A landscape with many peaks, sampled at points; each row gives a point and its height.
From any point a climber steps to the highest of the 2 points nearest to it. It stops when none of these is higher. Distance is the straight distance between rows; heights are no part of it.
J835: [148 124  95 110 131  54 162  85 144 136 123  97  94 142  64  99 147 136
 118  89]  (h 358)
J261: [123 174 168 122  75 123  93 103 129 159 127 146  41 140 115 154 124 131
  67 123]  (h 806)
J435: [109 124 106  81 134 110 159  97 100 129 134 112 116 150 165  74 189 133
 116 131]  (h 142)
J425: [ 93 115  80 158 162 169 134 167 133 148 115 187 142 118  80 107 102 138
 147 143]  (h 220)
J181: [159 102 110 159 170 114 171 146 136 192 113 147  91 149  65 127 142 138
 118 116]  (h 271)
J483: [194 117  96 134 150 127 182 114 158 157 132 152  98 154  54 101 133 164
 112 125]  (h 299)
J833: [147  96 180 106 158 123 129 175  87  96 115  94 167 136 147 113  83 115
 167 154]  (h 782)
J414: [ 98 100 106  89 123 126 158 119  95 114 127  98 161 139 156  82 154 121
 176 142]  (h 183)
J709: [ 74 159 137 135  88 145  93  90 151 147 107 109 131  99 127 187 146 108
 120 132]  (h 777)
J133: [148 169 170 126  94 168  67 136 138 130 146  86 100  75 147 137 124  98
 136 125]  (h 391)
J749: [ 91 123 184 135 107 149  32 103 149 130  68  93 114 116 141 173 147 132
 104  95]  (h 425)
J549: [ 87 103 135 173 122 133 117 152 188 141 131 174 145 159  91 115  86 126
 148 173]  (h 596)
J186: [159 107 100 134 145 129 177  93 131 108 130 174 118 127 121  56  93 127
 189 131]  (h 519)
J88: [109 104 135 124 153 155 121 150 155  79 124 160 185  97 133 117  62 158
 145 159]  (h 395)
J394: [138  91  76 143 140 142 171  96 130 118 117 134 136 164 145 126 133 139
 173 136]  (h 470)
J927: [107 106 122 149 141 118 174 122 129 111 132 155 134  91 143  44  57 141
 201 153]  (h 468)
J198: [144 140 173 124 117 157 131 124  96 144 167 108 126 119 182  83 160  91
 112 160]  (h 58)
J288: [ 86 138 103 115 148 151 182 111 105 128 106 155 159 113  99 111 101 132
 136 172]  (h 208)
J21: [128 102  90 144 112 109 188  62 103  97  97 116 134 183 123 105 139 131
 147 107]  (h 431)
J168: [ 79 120 173 121 142 146  46 140 149 148  96  96 113 107 120 176 128  98
 139 113]  (h 387)
J128: [130 153 149 130 119 105 145 125 100 155 143  82 113 133 141 145 103  85
 136 148]  (h 611)
J407: [119  76 137 119 135 118 161 128 108 136 148 117 142 143 169  54 132 104
 183 165]  (h 224)
J197: [102 149  80 136 122  86 147 138  69 135  81  98 123 155  97  98 140 157
 104  89]  (h 467)
J790: [128 130  80 153  94 145  96 142 186  84 140 137 147 146  81 146  94 134
 165 134]  (h 488)
J486: [168 108  83 168 146 144 159 121 117 120 146 168 115 150  96 150 156 141
  76  95]  (h 376)
J585: [130 118 136  93 112  98 160 133  53 119 142 120 110 144 164  59 195 137
  84  92]  (h 110)
J818: [113  94 165 143 131 139 130 123 125 148 130  93 168 148 156  81 136  82
 158 173]  (h 268)
J131: [161 155  87 150 111 110 106 131 179 127 185 125  93 135 118 108 141 117
 135 126]  (h 559)
J712: [156 153 192 130 150 130 117 144 138 107  77  74 181  97 135 170 163 106
 125 133]  (h 156)
J371: [152 160 149 118  73 121 146 111 182 189 157 169  86 107  73 164 184 157
  89  82]  (h 789)
J656: [121 102 119 124 156 105 130 124  90 107 134 128 111 169 107  92 115 104
 119 137]  (h 799)
J222: [114 142 132 124 134  79 156 117  95 192 101 103  81 136 104 101 155 120
  86  98]  (h 472)
J74: [143 143 118 141 101 105 138 117  60 115 134 115 119 150 193 153 146 148
  62  94]  (h 392)
J178: [135  87 128 144 137 146 132 118  93  98 104 122 142 209 133 119  97 123
 121 137]  (h 852)
J982: [118 132 112 106 135 150  73 125 170  85 138  99 164 124 130 120 148 133
 129 138]  (h 480)
J221: [ 92  97 134 185 128 117 144 165 186 145 162 216 131 122 110 103  89 164
 138 145]  (h 562)
J527: [130 134  84 137 121 128 104 111 164 101 154 109 131 146 122 116 128 122
 160 138]  (h 523)
J954: [146  69 105 132 124 150 149 116  90  58 114 138 163 154 167 152  96 130
 193  98]  (h 735)
J13: [143  96 127 132 167 180 134 171 112  89  83 113 202  98 136 141 115 158
 172 127]  (h 378)
J37: [112 112 164 139 153 139 130 144 148 130 120  92 197 100 158  99 109 113
 160 181]  (h 316)
J443: [131 149 131 123 125  75 171 112  80 175 104  96  91 174 169 110 141 138
  88 120]  (h 443)
J928: [139 158 144  94  94 146  74 110 103  97 143  68 101  82 165 119 142 114
 147 107]  (h 351)
J34: [153 156 145 142 106 125 134  91  86 167 109 108  73 151 201 146 143 149
  78 103]  (h 415)
J332: [118 130  85 131 142 143 195 117 100 132  99 177 129 110  51 135 108 131
 140 126]  (h 178)
J148: [125  80 120 113 153 124 196 100  68  97 120 175 128 137  86  90 130 101
 117 102]  (h 645)
J798: [120 148 176 100 118 126  74 141 181 141 160 168  91 155 140 144 111 123
 100 170]  (h 726)
J746: [186 119  88 136 131  95 168 109 164 158 140 106  95 135  68 124 161 170
 101  71]  (h 328)
J240: [ 94 183 116 120  90 148  76 117 121 133  95 103 109 121 136 146 150 167
  63 111]  (h 591)
J512: [147 155 122  93 158 140  96 143 148 154 133 112 122 113 190 171 120 148
 148 146]  (h 644)
J728: [131 109 121 135 157 109  94 161 153 139 156 121 129 109 170 104  98 111
 177 140]  (h 381)
J51: [138 100 107  99 165 103 163 146  69 120 166 165 122 131 182 109 114 121
 145 136]  (h 517)
J925: [180 138 210 124 161 116  86 166 167 109 130  89 156  69 167 106 122 115
 156 146]  (h 504)
J307: [117 159 159  83 111 139  68  98 180 128 133 135 100 156 157 152 136 141
  74 154]  (h 688)
J490: [133  94 130 134 138 156 192  81 100 114  97 194 140 144 105  69 103  97
 154 119]  (h 577)
J355: [151 123 112 136 134  95 147 127 150 139 195 177 109  85  94 120 139 101
 115 112]  (h 655)
J535: [115 139 171  82 150 115 119 174  76 141 114  80 124 140 142 119 100  94
 143 149]  (h 682)
J881: [ 90 125 154 132 147 137 106 162 155 118 123 125 198  84 115 131  96 124
 133 169]  (h 359)
J430: [104 156 121 126 119 101 112 136 114 152 139 127  83 138 125 178 115 103
 119 106]  (h 566)
J807: [149 129 208  92 155 118  92 158 131 142 100  70 134 102 161 118 125  98
 154 144]  (h 589)
J924: [146 105 108 111 110  72 202  68  99 108 113 100 117 157  86  73 151 140
 136  83]  (h 394)
J880: [124 121  79 157 111 117 133 111 141 131 153 165 120 122 108 180 171 125
 102  88]  (h 348)
J467: [120 179 165  98  80 141  56 101 116 125  71  87  71 117 159 134 112 194
  73 123]  (h 622)
J58: [130 134  77 116 132 123 159 109 155 105 162 200 136 147  96 149 117 153
  95 153]  (h 255)
J678: [ 85 133  76 129 153 125 128 160  77 128  97 108 127 143 101 156 123 137
 116 101]  (h 502)
J974: [156 157 130 153 100  99 115 123 146 147 158 112  73 135  65  93 165  99
  86  81]  (h 558)
J90: [145 113 132 104 128 121 114 140 122 107 146  78 153 128 195 137 145 124
 172 119]  (h 331)
J150: [ 69 109 145 128 160 124  92 141 154 153 113 110 151 100 122 137 113  84
 162 143]  (h 341)
J799: [101 142 138 153  95 141  98 151 199 169 143 148 146 161 103 156 120 120
 151 158]  (h 636)
J741: [145 135 110  76 164 103 126 135 100 132 162 128  99 114 200 152 114 128
 152 140]  (h 581)
J781: [ 98  89 100 154 159 164  84 145 145  77 138 195 164 109 117 120  86 133
 144 131]  (h 427)
J94: [131 148 179 133  95 127  87 143 152 157 169 182  66 150 118 148 135 108
  81 122]  (h 768)
J293: [178 112 163  96 137 133 135 170 121  88 119  73 190 118 183 128 165 142
 170 141]  (h 283)
J534: [ 91 135  92 137 111 137 156  88 139 107 125 154 163 142  91 145 117 120
 108 158]  (h 235)
J604: [144 129  78 139 106 102 191 117  54 127  76 107 143 152 101  81 158 186
  99  69]  (h 437)
J202: [ 79 139 138 121 118 134 119 117 156 166 136 156 140 108 141 191 121  98
 114 158]  (h 714)
J891: [110 137  89 143 121 131 165 148 150 131 132 199 133  88  48 124  95 145
 152 137]  (h 193)
J396: [108 140  97 151 147 155  97 179 118 145 106 102 130 136 117 193 111 131
 138 114]  (h 466)
J462: [119 160 132 135 102 102 143 111 110 165 139 111  81 101  87  94 167  86
 103 111]  (h 515)
J333: [102 175 168 117  80 121 120 109 145 190 114 161  50 120  75 152 162 145
  87 104]  (h 849)
J67: [110  84 116 105 151 136 177 137  45 100 124 169 144 149 152 108 121 115
 141 131]  (h 563)
J826: [118 103 135 166 155 105 135 157 154 126 156 111 149  94 169  69  69 149
 182 158]  (h 421)
J701: [102 101 121 141 124 153  70 170 180  83 151 159 181 130  95 164  92 131
 149 139]  (h 457)
J411: [126 136 110 177 119 143 138 125 189 193 135 156 118 145 112 149 147 126
 150 135]  (h 685)
J456: [190 104 153 139 138 150 129 182  75  97 139  96 148 175 145 110  79 122
 149 140]  (h 697)
J66: [139 130 114 151 113 116 138  78 155 121 193 169 129 124 160 149 157  90
 102 144]  (h 294)
J564: [143 106 111 127 147  90 174 124  91 122 161 165 107 120  90 107 107  91
 132 124]  (h 724)
J829: [105 154  88 132 140 104 143 159  91 159 124 141  93 126  79 166 124 123
 108 107]  (h 536)
J950: [128 133 157 116 114 135 141 128  53 126 160 112 122 146 150  82 163 101
  68 131]  (h 85)
J314: [148 177 116 102 117 143 107 130 146 100 123  69 168  99 147 187 132 137
 129 129]  (h 780)
J330: [172 129 186 120 176 124 142 163 142  91  94 106 205  79 150 148 175 130
 156 149]  (h 213)
J179: [130 158 132 145  94 112 141 112 183 187 148 182  96 137 109 186 161 130
 119 120]  (h 736)
J388: [107 179 127  96 112 145  96 126 125 121  89  51 153 138 133 116 151 154
  91 130]  (h 553)
J579: [128 102 104 165 160 152 145 164 124 156 108 187  99 158  68 107 118 134
 119 129]  (h 244)
J911: [157 164 149  92 133 166  85 127 165 126 102  88 130  92 164 185 154 161
 135 127]  (h 712)
J54: [180  88 130 125 140 140 145 133 127  60 134 115 185 127 182 128  89 152
 185 141]  (h 670)
J673: [154 117  76 159 132 144 179 113  76 124  90 137 122 163  91 122 140 163
  88  78]  (h 405)
J844: [160  53 145 137 124 160 120 118  95  59 100 116 149 200 159 111 101 112
 169 108]  (h 793)
J637: [130 111 110 161 167 173 124 178 121 122  97 127 169 138 120 168  84 146
 160 139]  (h 429)
J606: [136 134 104 153 117 138 129 124 173 106 192 203 151 119 134 151 127 132
 108 165]  (h 273)
J717: [ 82 158 141  75 111 131  92 108 105 127  89  72 143  97 166 133 160 137
 117 117]  (h 510)
J707: [109 142 103 147 108 136 132  87 125 129 159 146 121  93 159 169 177 101
  90 108]  (h 320)
J572: [176 157 195 121 125 136  83 165 152 143 149 102 121  57 163 142  85 118
 153 152]  (h 440)
J622: [103 151 120 138 104 163 100 126 172 121 117  91 172 102 122 202 141 128
 134 132]  (h 853)
J258: [166 137 112 127 108 101 110 126 182 145 194 161  79 111  74 104 172 116
 112  96]  (h 604)
J337: [121 124 151 152 142  97 156 154 175 171 177 224 114 119 121 118 101 142
  98 172]  (h 534)
J603: [144 166 172  83  99 139  76  92 146 105 111  91  94 135 166 181 116 162
  78 136]  (h 653)
J160: [ 93 132 181 111  98 141  58  89 117 113  52  65 125  94 172 141 160 158
 115  82]  (h 461)

Where does a climber stop that starts at each point below?
J717: J333
J221: J333
J332: J833
J673: J833
J88: J178
J637: J833
J950: J178
